Points on a hilly landscape, in no order, each with its height.
A ball rolls from a point to whichever of its 4 nearest points has the largest drop for the distance, and stops where none of them is lower. Distance is the straight distance between rows; heights are no part of it.
K204 height 47.7: [ 74 168 114 103 146 125  49 203 123 175  60  60  86  91 161  95  73 111
  90 115  97  81 177 178  96 109 153 189 114  61 114 173 187  93 128 121
  91 171 130 105 153 100 132 150  97 117 150 194]
K4 height 53.5: [124 137 123 110 134 110 124 125 165 129 108 132 131 132 138 123 126 155
 110 101 124 104 131 166 140 140 123 140 126 106 111 130 150 116 116 125
 140 134 132 107  94 121 138 136 117 121 172 133]
K983 height 25.4: [107 128 119  96  88 114  81 141 121 108 130  56 145  84  93 155 113 146
 120  92 121  54 137 122 169 154  79  89 134 163 106  93 155 153 162  92
 158  87 104 159 145 135 125 126 143  71 131 179]
K225 height 48.9: [ 79 144 108  93 139 112  69 178 133 177  54  66  95  83 172  87  83 137
  90  94 109  88 169 168 109 137 143 182 122  63 127 143 176 106 128 110
 106 166 125  99 116 107 131 143  99 120 159 191]
K627 height 20.4: [ 92 148 117 138 142 167 125 161  67 183 119 136 119 195 137 122 106 112
 122 169 134 187 125 107 140  74 142 177 151  93 156 161 109 132 105 158
  88 172 152 101 142 115 153 126 133 195 124  70]
K694 height 29.9: [ 78 161 107 102 130  99  50 187 125 158  89  37 104  77 138 131  66 110
  82 101 115  67 171 143 137  96 120 149 137  99 125 146 163 117 153 122
 111 141 123 107 169  90  99 140 118 114 137 194]
K459 height 49.8: [197  60 125 191  91 138 207  93 130  64 190 168 161 130 137  97 153 114
 161 167 138 126 118  81  80 148 131  57 114 174 132 122  54 146 115 151
 133  81 130 196 121 140 119 124 156 131  81 100]
K962 height 38.9: [126 140 148 127 148 130 118 118 131 140 138 164 128 146 115 142 141 113
 143 139 138 168 120 115 146 104 135 136 118 136 148 115 103 149 143 159
 121 132 152 107 132 120 115 114 124 160 127  86]
K563 height 23.5: [159 120 136 173 115 132 199  66 160 106 173 173 119 133 146 109 154 132
 146 139 128 148 126 111 111 145 158  98 114 139 117 147 120 119  78 160
 142 129 118 136 122 143 150 145 126 140 124 108]
K677 height 12.8: [120 139 144 147 137 124 186  84 165 151 105 172 114 128 169  93 130 144
 110 114 126 162 119 138 124 118 163 161 121  78 127 146 154 102  79 155
 124 157 140  77 100 133 151 135  93 161 153 126]
K447 height 24.3: [117 145 147 149 132 124 170  89 152 180  85 173 108 146 172  95 121 127
 101 128 138 164 115 164 118 111 162 181 129  73 135 161 158  98  91 164
 100 176 146  58  92 130 145 128  96 187 143 114]
K947 height 12.1: [122 120 134 201 155 142 164  95 109 139 128 193 122 135 178 103 119 101
 128 137 136 199 121 121  97 129 149 148 136 102 157 135 115  98  92 176
  88 198 134 115  94 131 133 121 135 183  97  92]
K667 height 33.7: [109 140 139 102 131 101  93 149 144 140  96 142 129 145 136 144 128 149
 108 108 137 121 128 159 161  96 115 162 131 111 126 127 148 132 144 126
 142 134 145 100 120 100 121 113 116 148 146 119]
K729 height 54.3: [138 123 149 104 118 112  84 144 148  98 148 138 142 133  79 148 142 119
 143 129 148 143  99 123 166 106  96 101 135 177 142 113 130 182 175 117
 167  82 140 158 171 141  98 122 124 117 102 104]
K733 height 37.8: [ 88 142 138  91 124 121  80 178 112 167 100 115 122 175 136 135 114 137
 115 139 137 141 130 144 167  64 127 187 153 105 129 174 148 133 137 130
 124 143 141 104 152  84 133 125 104 167 153 113]
K976 height 24.7: [100 141 126 129 131 157 112 149  94 158 122 133 117 188 125 134 132 113
 141 173 143 184 126 104 156  70 134 162 140 116 152 150 110 143 111 142
 109 149 151 111 153 110 124 120 135 182 125  70]
K519 height 28.1: [150 119 132 230 152 142 178  63 100 105 104 185 102 125 203  77  97 119
 114 140 130 222 107 133 100 141 142 137 136 101 154 158 127  49  66 195
  92 204 128 136  76 146 130 148 152 182  73  92]
K279 height 58.0: [115 140 130 111 145 107 118 123 151 161  86 156 122 133 160 112 128 154
  96 105 122 133 132 172 143 121 141 181 125  87 130 146 160 111 111 130
 129 141 132  82 100 105 134 115 105 159 164 136]
K553 height 51.6: [146 129 125 102 123 109 136 110 152 105 160 115 134 128 120 155 156 161
 143 120 130  68 126 133 132 173 125 108 117 159  86 130 135 120 135 102
 155  98  96 131 124 133 148 137 120  82 167 167]
K621 height 19.5: [110 134 114 162 161 167 141 164  49 163 118 128 137 189 139 121 111 111
 144 177 134 203 110  91 132  89 124 164 143  93 171 150  79 119  87 136
  89 179 148 115 121 126 139 137 146 190 107  57]
K810 height 13.1: [119 138 142 162 146 136 158  88 139 146 126 171 129 132 155 122 139 115
 125 128 134 175 123 126 119 124 152 140 125  94 152 130 118 130  89 162
 110 160 154  78 104 128 137 121 117 176 128 102]
K646 height 59.5: [208  59 124 171  77 170 219 108 128  63 173 172 167 131 122 118 166  98
 159 200 146 108 111  73  71 141 126  37 125 196 123 122  32 147 150 138
 144  59 125 233 133 124 106 122 154 130  63 111]
K263 height 55.2: [139 118 110 100 123 142 124 112 131 139 143  59  97  76  93 183 144 168
 122 111 104  43 153 133  73 178 133 113 105 157  79 106 148 105 167 107
 136 113  92 126 145 135 144 138 127  55 154 231]
K598 height 26.7: [ 87 156 107  93  99 135  99 153 129 149 109  31 112  69 112 145  66 145
 115  92  99  41 170 129 126 153 109 100 141 107 112  84 166 116 133  97
 130 110 109 120 154 129 120 154 126  72 149 197]
K671 height 57.4: [130 125 142 121 132 124 122 119 149 127 144 165 142 155 103 148 131 107
 146 132 143 150 123 128 153 101 127 111 131 148 150 108 121 175 150 142
 142 107 145 133 147 135 112 108 132 125 120  87]
K35 height 17.7: [109 132 110 184 180 177 145 181  18 162 115 145 142 203 179 108  93 126
 138 180 135 220 109 119 120 106 120 156 146  68 163 169  69  96  75 156
  75 201 128 137 102 131 129 125 169 192 104  68]
K651 height 36.3: [118 127 108  89  93 120 100 129 101 108 155  35 115  82  78 177 138 154
 149 126 116  36 135 114 135 168  93  76 129 166  73  85 136 152 160  97
 145  88  91 160 154 145 143 130 147  40 148 201]
K78 height 32.1: [ 84 159 129 108 137 134 104 158 104 181  81 137 105 166 166 119 122 137
 105 153 125 151 126 164 138  84 159 211 135  70 134 178 152 113 114 148
  89 163 149  87 130  97 151 112 100 196 151 117]
K924 height 17.5: [159 110 113 184 186 159 125 143  55 107 140 150 141 167 145 128 127 121
 151 174 152 200  98  94 123 117 134 142 138 112 156 135  51 102 103 127
  94 169 148 147 114 135 115 129 182 175  72  51]
K422 height 21.8: [155 113 138 191 155 137 139 108 120 104 149 184 157 125 143 121 138  94
 128 148 128 179 120  95 111 130 133 106 117 136 165 109  77 117 114 165
  99 143 138 146 100 140 115 124 166 163  80  75]
K600 height 38.1: [113 119 140  98 126 105  49 169 128 117 119  81 153 116 100 162 117 135
 105 106 128  92 125 129 179 103  72 124 161 177 109 117 161 139 173  96
 156 123 114 136 161 109 102 118 131 113 114 150]
K378 height 27.6: [164  87 128 148 132 153 117 151 112  82 165 142 145 132  70 128 157  77
 158 169 141 172  77  72 144  94 103  93 128 176 169  98  74 193 167 123
 148  78 150 195 173 170 102 134 153 117  43  58]
K264 height 66.2: [ 96 151 122  96 142  97  88 154 129 173  62 123 102 133 179 101 106 145
  88  94 113 117 152 179 120 112 145 196 126  71 134 167 157  98 124 132
 122 162 144  91 103 108 133 116  89 150 159 151]
K792 height 67.7: [165 106 130 133  92 144 178 111 153  87 185 166 159 133  93 121 153  98
 163 172 136 140 113 104 123 157 132  49 117 184 136 110  82 172 149 134
 147  58 138 192 143 150 121 108 132 116 107  95]
K867 height 45.9: [100 137 108  97 136 114  95 158 134 160  87  71 114  89 143 107  95 153
 102  80 109  67 172 163 124 151 125 146 142  93 109 119 177 116 127 102
 134 142 119  96 107 117 127 145 126  93 172 175]
K523 height 45.8: [171 111 123 114 113 112 153 102 144  90 158 124 140 130  93 171 185 173
 142 124 147  64 125 143 112 179 111 107  99 182  66 120 126 118 169  91
 161  90  82 155 128 124 138 117 126  69 154 187]
K250 height 45.6: [144 111 150 118 121 133 121 120 139  96 164 163 157 147  93 143 139  99
 164 151 141 171  98 108 148 115 116  86 120 166 163  94 105 183 163 132
 147  87 156 156 151 155  98 108 138 125  95  83]
K111 height 24.8: [146 117 143 172 125 138 181  90 155 109 157 179 148 124 130 112 138 100
 148 136 128 165 123 103 116 141 143  95 109 141 141 119 105 145 104 157
 126 114 123 138 111 142 127 121 143 143 112  94]
K44 height 50.2: [127 110 140 128 140 150 108 161 117 118 138 132 136 152  77 147 145  93
 138 166 136 174 101 100 155  78 115 129 135 162 158 108 101 171 142 123
 148 110 153 140 168 149 107 129 131 145  95  62]
K756 height 41.0: [107 133 111  95 130 113 101 133 138 119 122  89 129 106 123 134 117 152
 118  88 116  71 151 146 148 154 100 124 122 130 105 116 165 123 132 101
 154 117 102 127 113 126 128 124 132  92 154 166]
K437 height 60.8: [185 118 136 109 104 113 163  96 157  91 183 143 144 144  90 161 185 142
 148 130 162  88 109 135 116 171 122  70 107 200  82 133 117 136 176 115
 164  76  90 180 141 131 133 108 112  79 142 186]
K259 height 23.3: [116 130 135 147 135 157 128 159  64 147 140 127 131 182 113 137 125 103
 142 166 137 191 119  83 144  77 129 141 150 126 157 118  89 141 105 133
 105 149 159 134 156 126 133 134 148 165 108  56]
K393 height 13.2: [141 119 139 191 146 139 180  71 126 121 139 186 143 117 155 106 127  97
 136 144 120 184 123 110 105 136 139 122 114 111 160 123 119 116  86 178
 106 167 137 120  93 137 132 137 145 178  95  91]
K167 height 34.4: [178  85 127 191 120 141 165 111 118  78 161 180 172 122 138 112 127  91
 146 160 131 171 100  92  91 158 125  89 107 153 151 109  61 149 125 151
 116 107 142 186 107 147 102 119 176 144  70  73]
K705 height 29.7: [106 139 137 119 133 127 101 135 120 159 121 160 108 164 125 143 126 121
 116 141 139 158 116 147 156  90 145 170 134  99 151 140 129 131 126 150
 121 138 150  89 134 102 113 110 112 166 132  89]
K507 height 18.7: [ 95 140 113 107 108 113  86 161 129 132  99  42 127  85 105 143  90 149
 110  97 106  60 156 131 149 141  97 120 135 124 109  95 166 131 149 102
 140 126 118 125 142 113 112 141 141  85 140 192]
K716 height 20.5: [121 131 130 164 160 150 133 135  90 148 132 158 119 162 126 128 136 102
 132 155 134 188 125 109 126 103 149 155 143 121 174 126  99 127 110 157
  90 174 152  86 129 120 131 119 131 190 107  70]
K472 height 43.2: [143 117 114 114 133 123 137 112 149 134 127  91 104 113 119 147 158 171
 120  91 121  57 141 146  96 171 127 133 114 137  71 128 159 103 129 105
 143 122 106 110 116 137 141 138 111  66 167 196]
K516 height 32.2: [153 106 133 160 157 151 125 138  91 112 156 147 140 149 111 131 147  83
 156 158 144 190 105  84 125 112 128 118 131 139 173  94  80 149 139 137
 126 134 153 156 139 143 110 124 153 144  72  58]
K833 height 67.5: [137 131 144 106 115 113 126 127 160 103 152 155 159 150  92 144 135 117
 148 129 148 143 109 132 161 122 118  89 119 163 139 111 135 174 158 123
 159  77 131 139 138 146 116 113 134 111 129 108]
K207 height 32.3: [172  93 112 170 160 138 117 154  86  71 149 152 149 142 108 113 157  87
 155 162 143 180  77  90 116 117 130  99 122 159 162 103  44 149 143 135
 121 124 150 187 144 144 106 126 180 143  50  41]
K491 height 64.6: [ 93 141 111  93 139 113  91 164 135 173  44 119 102 123 187  85 115 142
  92 100 111 114 158 190 108 121 151 204 120  58 135 176 181 105 126 127
 109 172 135  92 101 101 144 131  89 148 165 162]
K689 height 47.6: [115 126 106  95 118 107 116 136 156 132  99 107 130 119 138 127 122 164
 111  84 119  78 149 153 134 148 113 139 130 115  95 123 165 106 121 107
 139 146 121 116  98 126 133 132 117 105 172 159]
K302 height 64.8: [157 126 147 129  90 116 175 102 175 111 180 164 159 141  96 142 150 128
 167 147 144 127 115 120 137 154 129  72 113 161 126 110 108 158 133 122
 160  63 130 156 128 144 126 110 126 101 147 115]
K888 height 16.5: [167 127 142 125 115 123 161  85 165  97 175 151 141 144 125 150 171 140
 149 123 145 118 125 137 122 162 134  98 110 162  97 137 114 129 131 126
 155  83 111 145 124 141 146 123 103 109 152 153]
K500 height 14.1: [138 120 121 198 177 139 159 114  77 149 122 173 118 141 173 114 125 111
 118 155 135 212 127 109 102 119 151 164 136 101 161 151  95  91  93 178
  83 214 138 104  98 129 137 137 139 208  95  94]
K266 height 28.9: [ 98 149 105 101  94 133 104 133 109 125 143  26 105  70  93 180 104 139
 122 113  93  39 153 111 138 160 113  91 124 149  98  85 148 124 150  85
 136  98 104 133 163 137 138 145 141  50 145 211]
K917 height 22.7: [162  88 129 205 156 137 154 110 100  81 139 176 151 120 156 115 137  94
 141 164 141 189  99 105  89 141 134 107 112 138 150 133  55 113 116 149
 101 149 137 160  89 129 104 132 180 172  68  72]
K47 height 43.0: [142 134 136 120 127 116 160  85 175 114 158 149 136 148 129 119 157 156
 138 107 135 122 125 147 132 139 143 129 115 133 103 140 141 116 106 120
 151 113 120 117 104 130 152 144 109 111 162 145]
K966 height 20.6: [160 109 137 226 163 141 165 100  97  88 134 193 140 121 187 109 122 117
 119 145 131 208 102 119  91 144 134 137 118 116 162 146  90  87  95 164
  89 183 115 141  76 142 116 142 185 176  79  77]
K973 height 74.4: [176 113 145 129 100 138 195 105 161 100 198 167 153 151  92 122 168 119
 177 153 151 125 111 102 114 143 132  54 117 177 112 129  90 165 149 123
 142  57 111 181 126 142 127 103 129 111 131 123]
K21 height 67.6: [108 133  91  84 135 123 121 148 147 171  68  75  71  97 180  87  97 149
  96  74  99  80 184 158  85 155 154 179 128  68 102 161 185  74  93 107
 104 169 120  93 111 127 149 156  90 107 176 183]
K767 height 21.5: [145 120 106 175 160 168 119 171  51 101 147 136 146 178 122 121 127 116
 154 167 144 195  85  83 145  91 105 137 142 124 170 129  48 131 111 113
 105 156 154 182 132 141 115 139 179 158  69  31]
K115 height 19.7: [133 114 131 168 164 164 124 130  88 133 138 163 131 149 128 137 131 100
 146 168 140 197 125  99 118 108 140 149 128 123 166 118  81 119 115 150
 100 162 154 118 130 129 127 131 154 174  98  66]
K795 height 43.3: [115 134 138 111 135 111  92 129 140 140 122 149 128 162 120 145 133 124
 126 128 144 146 119 147 160 106 127 144 137 135 148 111 140 152 139 131
 137 118 147 106 141 106 109 120 119 151 129  98]
K59 height 38.5: [ 75 164 107  82 120 123  74 180 127 166  65  49  98  69 155 106  66 118
  93 103 100  68 183 159 107 124 138 161 119  73 124 128 174 105 137 121
 108 150 128 103 139  99 124 155 120 100 149 198]
K190 height 17.3: [165  94 135 229 144 138 178  93 110  90 150 193 149 123 169 102 119 107
 134 149 125 198 110 113  94 148 133 107 113 116 144 137  85 102  92 160
 107 155 129 138  86 138 124 135 169 163  84  83]
K960 height 60.5: [ 94 146 122  91 150 101  77 159 122 158  72 120 114 141 158 119 114 143
  88 116 120 113 141 174 146  92 133 203 123  85 127 152 166 115 128 128
 123 149 133  93 125  77 126 123 109 158 158 155]
K380 height 18.9: [103 139 129  91  83 110  78 145 111 120 137  38 134  75  85 158 103 135
 114  99 105  48 138 116 157 149  88  90 144 159 101  83 156 140 164  86
 145 100 104 144 161 140 125 133 149  69 134 186]
K620 height 17.6: [108 143 131 150 149 165 131 146  73 177 117 155 108 174 161 121 116 108
 117 170 128 196 130 108 124  88 158 176 143  84 154 160 107 113  97 163
  84 188 150  81 122 120 145 118 133 196 123  87]
K339 height 14.8: [121 145 138 144 161 132 155 113 100 177  98 167  97 151 162 130 128 107
 105 154 120 188 130 131 124  99 167 195 130  88 160 158 130 118  90 181
  83 197 139  65 109 111 144 116 101 201 125  99]
K731 height 37.1: [111 124 153  89 130 113  72 158 141 122 129 122 138 148 108 155 130 124
 117 119 141 119 118 138 178  89 106 146 145 163 136 131 150 153 165 102
 155 114 132 119 157 110 104 121 120 137 124 108]
K338 height 8.5: [158  99 142 127 112 146 147 136 135  84 164 160 171 124  75 121 156  77
 171 151 143 161  87  89 136 109 109  62 114 183 165  91  84 203 158 134
 153  56 142 201 150 159  97 118 133 109  67  84]
K165 height 68.2: [135 129 112 101 125 118 147 117 156 160  71 117  92 124 186  83 124 179
  94  75 110 109 156 159 102 144 146 188 136  65 118 176 180  65  81 109
 118 156 122  81 100 135 145 140  99 124 172 154]
K391 height 19.3: [120 147 132 157 128 122 197  61 149 160  95 157  85 142 186  79 137 142
 109 108 127 185 124 153 112 116 169 164 140  78 127 159 167  72  64 152
 105 168 137  79 106 146 163 141  95 161 148 127]
K630 height 23.2: [110 150 143 120 150 143 116 138 103 178 108 161 107 163 151 137 133 119
 118 153 143 164 129 140 142  88 157 176 133  88 141 143 125 128 112 159
  98 164 151  73 119 102 132 118 103 182 150 106]
K49 height 38.6: [150 123 121  82 103 114 128 133 130  80 163 106 143 129  85 161 155 155
 165 125 142  76 108 125 144 159  92  76 123 184  87 107 132 143 176  99
 168  72  90 188 130 142 144 110 135  57 151 166]
K503 height 32.6: [106 126 149  90 103 101  58 158 122  98 124  51 153  75  67 168  99 131
 116 102 114  72 115 117 176 128  58  85 165 190 103 103 154 160 182  92
 168  95  98 160 164 148 108 112 132  83 103 171]
K938 height 73.3: [147 123 150  91  89 119 135 119 149  95 159 148 169 129  69 148 144 118
 177 151 152 135  94 118 155 140  83  62 128 187 132 107 122 185 173 100
 159  44 120 188 146 162 114 105 129  87 111 113]
K120 height 34.9: [100 141 102  87 109 146 118 130 128 137 125  37  87  63 102 156 112 151
 124 101  95  31 172 133 108 169 133 113 126 132  88  92 155 116 131 101
 119 121 116 117 152 118 138 154 125  51 163 209]
K85 height 9.5: [131 136 141 175 135 125 179  78 161 137 131 180 131 138 144 101 139 127
 128 122 121 163 117 128 130 133 151 134 122  97 140 136 135 113  95 151
 127 150 138  93 106 133 143 139 108 159 142 109]
K298 height 46.7: [152 124 119 119 133 116 152  93 171 124 133 132 103 124 142 128 157 173
 128  93 128  84 139 149 112 155 155 150 123 121  85 147 169  92 108 106
 152 128 108 104 114 126 152 145 106  96 172 166]
K752 height 64.0: [109 137 127 104 139 114 120 115 151 171  60 147 114 136 177 101 121 152
  89  97 127 144 130 185 123 119 149 198 128  57 130 171 165 112  94 131
 110 158 132  73  94 113 153 121  95 158 165 138]
K363 height 72.7: [165 111 147 147  94 139 181  95 156 106 180 171 167 144 106 123 153 108
 159 157 134 142 113  96 117 144 130  56 118 169 135 104  89 166 132 148
 149  64 126 181 127 148 121 116 127 124 114 102]
K726 height 34.0: [143 124 136 157 145 135 131 119 120 121 157 163 148 144 107 125 135  95
 146 144 136 187 106  95 128 129 144 113 117 140 166 100  89 160 141 149
 130 124 151 124 132 140 108 115 139 155 101  80]
K490 height 28.2: [109 144 110  98  99 120  98 143 115 123 137  56 121  78  89 162 115 147
 128 112 107  45 153 129 143 159 103  96 123 149  88 105 157 126 150  91
 148 102 103 134 139 129 145 131 144  49 146 189]
K971 height 3.9: [133 130 143 187 135 131 206  49 155 133 128 175  98 129 172  82 138 135
 120 127 129 182 122 121 117 129 163 146 127  96 137 154 143  85  72 169
 119 162 142  85 102 150 153 137 112 160 139 105]
K593 height 64.7: [163 128 137  99  95 107 143 107 160 100 177 141 157 149  96 149 155 135
 156 136 138 109 111 138 155 155 113  77 110 172 103 116 113 166 155 116
 156  66 112 163 132 141 129 113 127  96 150 131]
K83 height 29.2: [142  98 151 111 116 133 114 139 145  76 155 152 159 127  59 152 148  91
 172 159 148 157  82 109 159  90  98  76 133 183 158  97 110 201 182 114
 165  59 135 186 178 161  89 109 118 108  71  98]
K41 height 15.9: [125 120 148 169 150 139 162  98 125 132 140 186 137 129 136 121 128  93
 135 141 132 183 129 108 112 118 140 137 126 116 151 107 104 128 104 159
 109 155 146  99 102 135 127 113 144 165 102  89]
K592 height 48.2: [148 126 146 135 112 122 174  84 172 110 171 168 154 148 115 123 156 132
 155 133 136 126 123 125 130 151 133  94 111 155 117 120 122 143 120 130
 144  81 113 133 126 132 140 122 121 117 140 119]
K590 height 58.3: [ 82 162 119  97 148 106  50 199 101 178  55  95  99 140 174  94 109 134
  88 123 114 108 153 185 125  94 152 224 119  73 119 197 173 101 126 127
  96 163 134  96 135  94 147 132  98 161 161 168]
K569 height 15.6: [136 125 143 164 130 135 171  74 162 120 153 178 137 119 127 111 135 120
 137 126 126 164 121 108 114 139 145 110 107 125 149 127 116 135  97 160
 118 125 130 114 113 139 125 142 136 161 130  98]
K890 height 48.4: [176 123 135 110 111 125 181  93 159  92 186 158 147 151 104 141 177 131
 159 134 147 104 119 123 128 159 138  84 113 181 100 142 114 141 147 123
 159  68 104 162 129 127 148 113 116 100 141 142]
K985 height 68.8: [177 104 132 151  99 147 202  93 151  83 191 176 150 143 113 123 157 111
 160 172 139 131 117  91 108 151 146  65 117 179 121 118  86 158 121 146
 147  68 113 177 133 139 122 117 136 119 106 119]
K851 height 45.1: [121 125 148  94 115 101  65 160 134 111 128 111 134 139 103 160 132 135
 121 113 150 127 108 139 185  89  88 124 156 174 117 134 152 170 170  97
 166 104 128 126 161 119  94 118 126 132 110 124]
K304 height 9.3: [132 123 137 195 143 138 183  64 120 144 119 190 103 121 173  93 126 110
 117 133 124 197 115 126 101 121 155 144 132  94 157 134 129  95  82 173
  98 181 142  90  96 140 141 129 115 178 113 100]
K267 height 16.0: [138 127 117 103 113 129 126 113 103  90 166  80 136 101  80 168 163 151
 149 125 134  48 129 131 128 167  96  89 127 190  79  97 138 136 180  93
 155  81  86 179 133 145 152 129 135  53 144 207]
K804 height 60.0: [195  78 138 142  79 154 218 102 144  73 195 169 164 132 104 126 165 109
 166 182 149 123 116  80  96 147 140  40 120 180 126 119  58 156 152 153
 155  63 116 215 135 126 120 107 135 117  88 112]
K798 height 75.0: [ 98 156  98  88 133 127 104 164 152 177  41  66  68  68 197  65  80 129
  93  85 102  95 182 174  72 150 162 187 125  41 125 166 187  85  94 104
  78 167 119  95 122 131 163 147 110 113 172 197]
K919 height 52.2: [ 87 158 102  90 122 121 103 159 145 168  76  55  81  63 159  99  72 150
 102  85 105  65 189 163  93 163 129 143 132  77 111 127 179  92 103 100
  95 161 130 108 125 126 143 157 114  85 170 190]
K488 height 48.7: [142 131 107 105 135 132 128 131 136 113 146  84 119 103  96 158 158 162
 138 106 125  38 146 139 115 173 113 110 109 154  67 105 145 118 150 106
 152 115  95 133 126 130 141 132 133  54 165 200]
K953 height 35.6: [ 83 161 121  88  69 129 112 119 100 117 158  17 125  59  71 188 106 140
 124 114  99  36 146 101 136 155 103  72 145 155 102  89 141 143 159  88
 137  87 100 145 191 140 130 134 142  44 145 216]
K581 height 36.1: [117 137 133 121 133 135 105 149 117 132 138 136 128 173 102 152 133 107
 132 156 143 178 120  96 158  74 131 136 147 144 160 126 116 157 146 124
 125 119 155 115 175 116 112 134 125 151 112  67]
K470 height 52.3: [154 139 146 107 105 109 156 107 166 110 170 149 157 146 100 132 147 141
 150 121 134 115 124 137 148 159 122  90 123 159 109 125 121 157 140 113
 163  93 107 150 118 135 131 121 127 110 142 139]
K58 height 14.3: [102 130 134  95 123  95  75 149 135 141 102 110 133 126 121 148 114 146
 109 102 131  94 140 161 158 113 106 143 135 133 129 122 158 136 162 112
 145 131 127 113 128 104 113 122 120 118 131 131]
K117 height 72.4: [132 117 104  93 127 128 147 122 151 172  76  80  61 102 192  97 127 169
 100  65  91  95 170 147  66 157 152 183 143  82 100 176 184  54  88  97
 107 160 116  90 107 135 145 151  95 108 165 179]
K213 height 23.1: [152 117 128 163 163 145 131 125  99 127 151 162 138 162 118 131 134  92
 146 163 132 183 124  93 119 112 147 132 129 149 164 106  74 139 119 147
 102 153 159 135 135 132 116 120 158 159  89  55]
K408 height 31.0: [112 138 128 100 115  97  72 155 131 128 117  83 149 111 113 146 109 142
 114  91 122  82 132 142 171 121  92 119 131 157 111 111 165 139 169 105
 153 109 116 127 142 124 114 125 136  95 132 153]
K958 height 63.3: [127 134 131 108 128 106 112 116 150 120 134 143 144 149 106 138 136 143
 128 102 130 117 123 143 156 136 112 116 126 136 121 111 151 150 137 127
 152 107 125 110 118 122 124 121 121 115 153 120]
K342 height 53.4: [131 121  98 107 139 118 144 116 166 145 102 106  89 106 164 115 132 184
 110  78 113  82 146 150  97 156 141 170 125  92  97 147 158  77  92  95
 128 148 111 100 102 125 149 147 102 105 164 176]
K725 height 40.9: [136 113 138 115 131 147 101 145 125 105 157 147 148 136  58 145 152  93
 151 146 148 175  77  96 154  81 103 104 141 176 160 107  93 191 176 113
 163  71 136 168 186 151 102 129 110 122  82  80]
K991 height 16.1: [139 128 121 193 186 164 136 154  37 138 136 169 127 179 159 106 114 116
 124 170 136 215 110  97 118 123 138 166 145 100 152 164  70  84  90 144
  80 214 146 123  98 125 129 131 152 197  88  62]
K922 height 25.9: [ 74 151 119  92 113 108  76 174 134 155  82  40 126  68 126 140  68 123
  90  92 117  61 171 139 134 116 117 131 133 107 115 108 168 126 159 122
 127 142 127 122 158  98  99 140 132  89 135 195]
K389 height 54.9: [ 83 165 121  97 137 111  48 201 112 173  70  85 107 124 162 101  98 135
  96 130 109  94 157 169 137  85 138 216 137  80 115 187 173 104 135 127
 118 156 129 105 154  78 136 134 118 152 158 170]
K690 height 57.5: [108 139 119  96 134 109  98 148 148 150  68 120 117 106 149 102 112 165
  93  90 109  99 151 181 119 127 125 163 132  91 118 140 167 106 112 118
 128 152 134  95  92 111 136 140 113 125 160 150]
K597 height 52.1: [122 135 132 125 130 112 152 102 168 136 106 146 122 131 157 113 128 166
 104  87 121 117 132 159 138 138 150 156 131  87 107 142 152 100 104 126
 137 151 126  84  97 120 151 133 103 135 174 142]
K407 height 41.1: [127 135 142  89  99  99 102 139 133  96 141 102 155 120  90 160 123 156
 141 107 128  86 116 140 169 141  71  78 133 181 115 107 146 160 177  94
 184  79 104 172 138 145 126 106 133  82 121 151]
K413 height 8.2: [ 84 146 126 100  99 114  70 167 131 129 110  41 141  65  95 161  81 122
 102  93 108  45 150 118 156 123  93 101 150 155 106  99 150 141 169  98
 149 127 122 141 168 124  96 135 146  78 123 194]
K846 height 36.4: [116 134 112  97 122 130 115 137 141 152 114  62  86  87 124 143 109 155
 123  94 100  46 168 140 104 165 128 126 126 114  93 105 170  94 116  90
 123 138 108 109 126 118 141 155 122  67 169 192]

Call two points neighbours if one is among the 4 nearest of the other. Go from one point of each pair to the other, from neighbour to neighbour, staying as low as possible. Name the highest point that can't be avoided.
K888 and K413: K298
K338 and K58: K733
K267 and K413: K651
K971 and K338: K207

Where does a ball stop that starts at each point below?
K716: K971
K389: K413
K422: K971
K792: K971
K627: K971
K21: K413
K798: K413
